A landscape with many valleys, sampled at points; each row gives a point and its height.
From any point a ball rolls to the lowest of the 2 points nearest to it. It stops when none of these is lower. Distance is the straight distance between rows; heights are no part of it.
K_837 h=567: [-12  -2 -25 -44 -10 -33 -15  -2  -3  80 -15  51   6  31  32   9  18  -7
  45 -23  -5  -6   2  -4 -31]
K_909 h=177: [-24  24 -26  52 -22   0  13  53 -48   5   8  -8   8  -5   6 -11 -20  36
  28 -50   8 -24 -15 -59  11]
K_526 h=280: [ 24  12 -35 -30 -62 -21 -14   4  -2 -14   4 -24 -23  55 -19  31 -21 -25
 -31  -2 -23   2 -43  49   0]
K_282 h=447: [  4 -21  60 -17  33  15 -15  22  -3 -28  -1 -35   5 -39   7  29 -18 -12
   4  30 -13 -22  39   1  34]
K_153 h=298: [  4 -30 -42  38 -66  56 -32   7 -36   7  26 -19 -18  -2  -5  16   4 -36
  33 -50  71  16  16  -7  15]
K_611 h=382: [-49 -51   2  47 -22  27  11 -23  72 -23  11  -6  27  -4 -14   2  38   4
  14  56  -9  -2 -11 -10   9]
K_398 h=331: [-18 -29 -12  32 -40   8  -4  -8  28 -29  -3 -18  39  49  17  56  32  32
   8  -5  -4  -3 -10  21 -46]
K_957 h=350: [  1  36 -16 -53  10 -17 -11   1 -29  59 -40  37 -63  30   7 -15 -29   5
 -44   2 -11  22 -33  -6 -30]
K_839 h=625: [ 22 -12  16 -10   4  43 -34 -59  34 -53 -11 -48 -19  29 -34 -35  20 -58
  11  49   7  11   8  26   3]
K_170 h=487: [-18   2  -8  15  34 -56  19  28  19  18   7  23  18  30  41  31  -6  41
  23  -1   5   7   0 -12 -63]
K_298 h=576: [ 82  30  -6 -33   3 -22 -24 -10 -14   6 -47   6  14  15  -7 -13 -26 -47
 -65  66  35  32  15  20 -33]
K_45 h=586: [-38  22   7 -31   6 -37  27 -15  33  37 -20  66   5  -8  14  -3  19  53
 -33  -5 -39   8 -40  51 -15]
K_715 h=559: [-10   5  21  -9  31 -37   2  -5  49  12  -6  29  19 -15  -5 -35  -1  -4
 -49  68 -21  24 -24   0  19]
K_849 h=489: [  1  11  59   9   8 -31  28  39  10  13  18   3  63 -65 -14  11   3  44
 -14 -19 -27 -49  33  16  -4]
K_906 h=575: [-22  29  36 -20  18 -19   9 -11  47  34 -30  58   6 -13  -8 -39  11  29
 -68  25 -44  24 -29  24 -12]
K_758 h=218: [ 24  14 -49 -17 -31 -14  11  17   3 -14 -16 -23 -10  55   7  31  -1 -16
 -18  14 -11   4 -48 -10 -27]
K_416 h=344: [-25 -57 -52  28 -47  56  21 -31  44 -19   9 -18   3 -22  -1  11  36  14
   4  30  -2  -4 -24  16   3]
K_21 h=271: [-26 -13 -40   5 -33  48  29 -22  -2 -63 -23 -37 -20  42  33   6  -2  -6
   0 -13 -49  19 -49  45  11]
K_72 h=546: [ 18   2  45 -39  11 -17 -13 -43  36  36 -21  40  21  19  -4 -24  68  10
  -9 -25 -31  -4  20  36 -44]
K_832 h=346: [-14   7 -58 -13 -20  13 -13  -7  -4   8 -23 -22 -42  37   5   4 -20 -64
  15  83  36  -2 -32 -12  45]
K_166 h=613: [ 25 -10 -15  -2   5 -13 -25 -41  24 -45 -17 -38 -20  26 -36 -39   0 -57
  10  85  33   5   9  25  -6]
K_420 h=294: [-14  -2 -63  25   1  10  30  16 -56  26  23 -34 -28  14  21  58  13   9
  29 -60  38 -26 -37 -16  -3]
K_6 h=371: [-16 -30  28  37 -29  58 -37   6 -15 -45   7 -26 -14 -34 -28  22 -18  28
  25 -14  16 -11  15   9  45]
K_246 h=462: [-25  15 -25  22  61 -65  40  37  -7  32  38  38   2 -15  37  -2  -7  43
   8 -32  34  -1   2 -22 -30]
K_383 h=649: [ -3  22  73 -43 -27  51 -53 -49  52 -12 -22 -15   2  41 -16 -22   5 -51
 -19  21 -55 -11 -19  11  10]
K_900 h=405: [  5  -9  -3  -8  32 -40  44   8  27 -14  -5  -2  27 -23   1 -49  21  15
 -29 -14 -47  -7  18   9 -38]
K_44 h=363: [  6 -25  12   2 -17  -6  30  -6  28 -46  18 -23  22  29  -3  27  44  18
  13 -37 -19 -17  11  29 -54]
K_814 h=199: [ 48  46 -40  37  19   1  27  48 -61  15  12 -10  20   6  -3  17  18 -19
 -14   0  20 -26 -23 -85 -11]
K_400 h=381: [ -8  10  -4  39   5 -44 -12  36  -7  42  28  33 -20 -48 -40 -23 -29  15
  16  -4  51   0  -8 -57  19]
K_777 h=251: [-42 -29 -14  -6 -10  32  12 -20 -10 -42   3 -14 -11  20  45  31  -4   9
  22 -20 -28  13 -28  46  27]
K_603 h=638: [ -5   8  50 -10   0  66 -28 -59  58 -47 -10 -39 -42  33 -11 -12  18 -28
   4  36 -34  -8 -20  17   9]
K_760 h=555: [ 10 -13  15 -39   2 -23 -20 -19  16  52 -18  49  -5  18  16 -12  27  -8
  11  -9 -18   6  31  20 -44]
K_189 h=327: [-28 -11  16  34 -26  16 -17  14 -36 -57  30  -9   1 -16  -3  19 -38  57
  22 -46  15 -19  -3  18  46]
K_632 h=435: [ 45   6 -40 -28  29 -28  18  35 -49   2 -27  -5 -26   0  33  -4 -28 -20
  -4 -30   3   9  30 -15 -36]
K_239 h=276: [ 57  41 -25  47  16 -13   2  19 -60  44  13  10  12  -3 -30 -16   6 -32
   4  10  44  -7 -12 -94  -5]
K_366 h=423: [ -4  20   5  71   4 -34 -46  53 -16  31  21  14 -39 -34 -41  24 -46  38
  29   0  46   4 -12 -55  13]
K_638 h=210: [-19  -6 -68  16 -14  -1  77  24 -37 -24  -6 -46 -29   2  18  35  -6   7
  14 -34 -15 -11 -42 -13  10]
K_487 h=581: [-33  28  28 -46 -71  38   3  -5  -2  19 -32  -4 -15  16   7 -33 -41 -20
  -8  -5 -78 -10 -15  17 -12]
K_692 h=502: [-10   9  74 -27  30 -16  20 -21  20   4  29  14  73 -35  -4  29  22  41
  -4  -9 -25 -32  -5  50  27]
K_768 h=547: [ 15  46  69 -61  46  31   0 -64  52   5   6   2  -6 -19  -6 -40  31 -17
  -8  27 -62   9 -41  15  38]
K_147 h=472: [ -8   3  62   3  33 -18   4  53  20 -10   9 -21  25 -57   7  11 -29  31
   5  11 -28 -25  49 -11   0]
K_949 h=513: [-13 -10  52  -1  27  -4   6 -68  23 -38  69  10  48 -15 -31   3  36  27
  25 -15 -15 -14  -7  27  37]
K_98 h=565: [-49  33  54 -44  -3  29  19 -26  32  10 -16 -16 -32  -7  14 -42 -10   5
  23   3 -98 -16 -33  14  -8]
K_29 h=556: [ 56  14   2 -30  -7  -2 -10   0   1  13 -56  21  53 -10 -10  -2  -4 -34
 -62  68  -7  18  22   5   3]
K_689 h=516: [ 37  -7  36   4  31 -17 -17 -19 -11  -8 -11  52  38 -26 -21 -45  17  16
 -46 -27  37  23  40   6   4]
K_370 h=406: [-32 -31 -57  -6 -27  17 -22 -13  10  20   0  -8 -54  26 -10  41  -1 -43
  26  41  25  19 -33 -11  48]
K_584 h=514: [-27 -23 -32  45  37  -8  21  30  33  -6   9   2 -18  32  41  40  -7  36
  32 -12  19  20   8 -31 -61]
K_476 h=57: [  9   5 -53  33 -12  -8  31  45 -39 -26   0 -16  22  -1   5  -4 -14  12
  10   1   4 -19 -25 -53  12]
K_435 h=277: [  9 -26 -29  28 -22 -10  -2  -9  -2  -5  24   4  37  55  -7  50  29   2
  21 -17  45   4 -17 -30 -12]
K_441 h=553: [-32  37  63 -31  71  18  13 -31  69   8   8  -3  -8 -21  19 -45  21   4
  -8   6 -77  -5 -31  24  14]
K_888 h=313: [ -5  -8 -39  -6 -40   6 -19  19 -43  21  29   0  -5   2  -5  -8  -4 -12
  59 -64  31 -12  54 -15  14]
K_623 h=184: [-60 -47 -18   2  14  36  15  -8 -10 -24   5  -6  -8  11  53   4   1  16
  49 -14 -22   4  19   2  48]
K_122 h=538: [ 44  24  58 -62  33  22  12 -45  36   4 -13  21  20 -19  -7 -22  50   3
 -38 -11 -31  -3   1  42  -5]
K_721 h=484: [-21  -6 -30  65   5  19  -9  47 -37  17  24 -19 -47 -31  -9  60 -22  32
  27   6  61  -9 -14 -56  17]
K_744 h=321: [ 15  -8   1 -34 -29 -27 -17 -14   9 -25   9   6 -31   5 -31  19  -8 -14
 -33  36 -28  -4 -23  53  25]
K_620 h=467: [ 42   6  16  -9  24  -8  -4  34 -48 -23 -35  -6 -12 -34  27 -29 -50  -3
  -4  -9 -13   7  69  -9 -28]
K_457 h=598: [ 50  10 -25 -24  -1 -17 -23  -6 -22 -19 -17 -43  -5  17 -15 -30 -23 -60
  -8  68  47  11  27  30  -3]
K_644 h=258: [-45 -26 -38   0  14   3   3   3 -30  13  23  15  -2   9  23 -16  -9  -3
  63 -33  11  -8  23 -28  45]
K_278 h=417: [-21   8   1  29  27 -51   2  35  18  38  24  42  11 -80 -20 -45 -17  32
 -21 -16  21  18  33  -8  12]
K_821 h=531: [ 20  10  -8   1  19 -17  18  24  -8   7 -39  39  31 -41   2 -11 -14  -2
 -64  56  13  20  16 -14  15]
K_824 h=279: [-20  -9  22  27   4   7  -2  23 -29 -43  12  -6  45  17  39  37 -20  43
  27 -46  15 -15  24   8   2]
K_497 h=469: [-34 -51 -31  39   0  21  -4   9  -3   2   4  -1 -37 -13   4  50  -9  -5
  35  32  63  17  -5 -43  36]
K_864 h=616: [ 25  47 -15 -46 -61  -8   2  35  -9  54 -43   8  25  61  32   0 -23 -31
 -42 -43 -33  19 -20  16 -45]
K_169 h=536: [-10 -33  39  51  38 -13 -23 -22  27 -45  41 -10 -19 -11 -30 -21  22  19
  17 -27  20   0  49 -12 -28]
K_390 h=337: [ 36   6 -21  14  12 -38  -4  -4 -25  39  12  30  -3 -29 -32 -16  -6 -15
   2   1  46  11  24 -59 -10]
K_782 h=299: [-17  13 -14 -25   5 -44   5   6   2   3 -22   3 -53  40  12  -4 -22  21
 -24  -2 -37   6 -35  -4 -42]
K_614 h=440: [-16  24  -3  24  37 -48  41  33  -7  35  16  47  20 -49  12  -6 -14  62
 -34 -37  28  13  21  13 -16]
K_685 h=527: [ 35  -2  51 -21  38  -7  -9 -58   8  -4   1  37  41 -27 -37 -38  51 -14
 -42  -1  13  15  20  12  23]
K_369 h=355: [ -5 -25 -16  -2 -10 -14  10 -17  -8 -40  30 -27 -46 -34 -40  -1   0 -14
  15  29 -18 -15   9  38  21]
K_382 h=182: [ -9 -29 -56  36 -35  65  -4  -1 -37  36  22 -13 -12   2  37  66  22  -2
  14 -61  75  -1 -22  -1   1]
K_556 h=659: [  2  33  96 -41  -5  35 -46 -30  57  22 -28   5  10  44  -7 -22   3 -13
 -25  12 -49  -3  -7 -15 -29]
K_698 h=522: [-20 -12  55  33  20   0 -14 -36  19 -45  73  -7   1 -13 -56 -17  35  26
  38 -13  14 -11  13  12  32]
K_666 h=320: [  5  -3  29  -5 -14  -3  -5  28 -43 -14  -3  -2  70   6  32  29 -21  15
  -5 -33 -14 -10  35  13  23]
K_290 h=242: [ 18   1 -66  17 -12  33  -3  -1 -30   3  -8 -49 -30  18 -24  11  -8 -73
  35  71  86  -4   0 -33  40]
K_128 h=415: [ -2 -14  81   8   2  44 -51  13 -15 -32   4 -36   9 -30 -19  25 -35  -8
  21 -17   3 -21  45  -1  49]
K_27 h=293: [-17 -60 -62  32 -43  67  15 -30   4  12   8  -9  23  -3  21  36  36  14
   9 -10  36  12 -35   5  24]
K_855 h=494: [ 84   8  15  10  36   4 -13  15 -22  -9 -32  24   9 -31  -4 -44 -17  -3
 -29   2  25  35  63 -12 -37]
K_876 h=599: [ -4  56 -12 -43 -81   5   4  12 -24  26 -39 -11 -10  45  16 -51 -39 -51
 -35 -16 -40   7 -28  29 -24]
K_74 h=383: [ 12 -21 -16  -3 -22 -24  27   7   5 -28  13 -23   6 -25 -26 -27  10   2
  12 -12 -25 -25  35  15 -21]
K_884 h=397: [ 41  16 -43 -40  34 -25 -13  17 -27  49 -26  17 -53  21  33  -8  -5 -38
 -16   1   8  28   7 -16 -27]

Where does a ball stop that starts at each point below?
K_170 => K_476
K_584 => K_476
K_768 => K_758
K_839 => K_821
K_721 => K_476
K_760 => K_758
K_849 => K_824
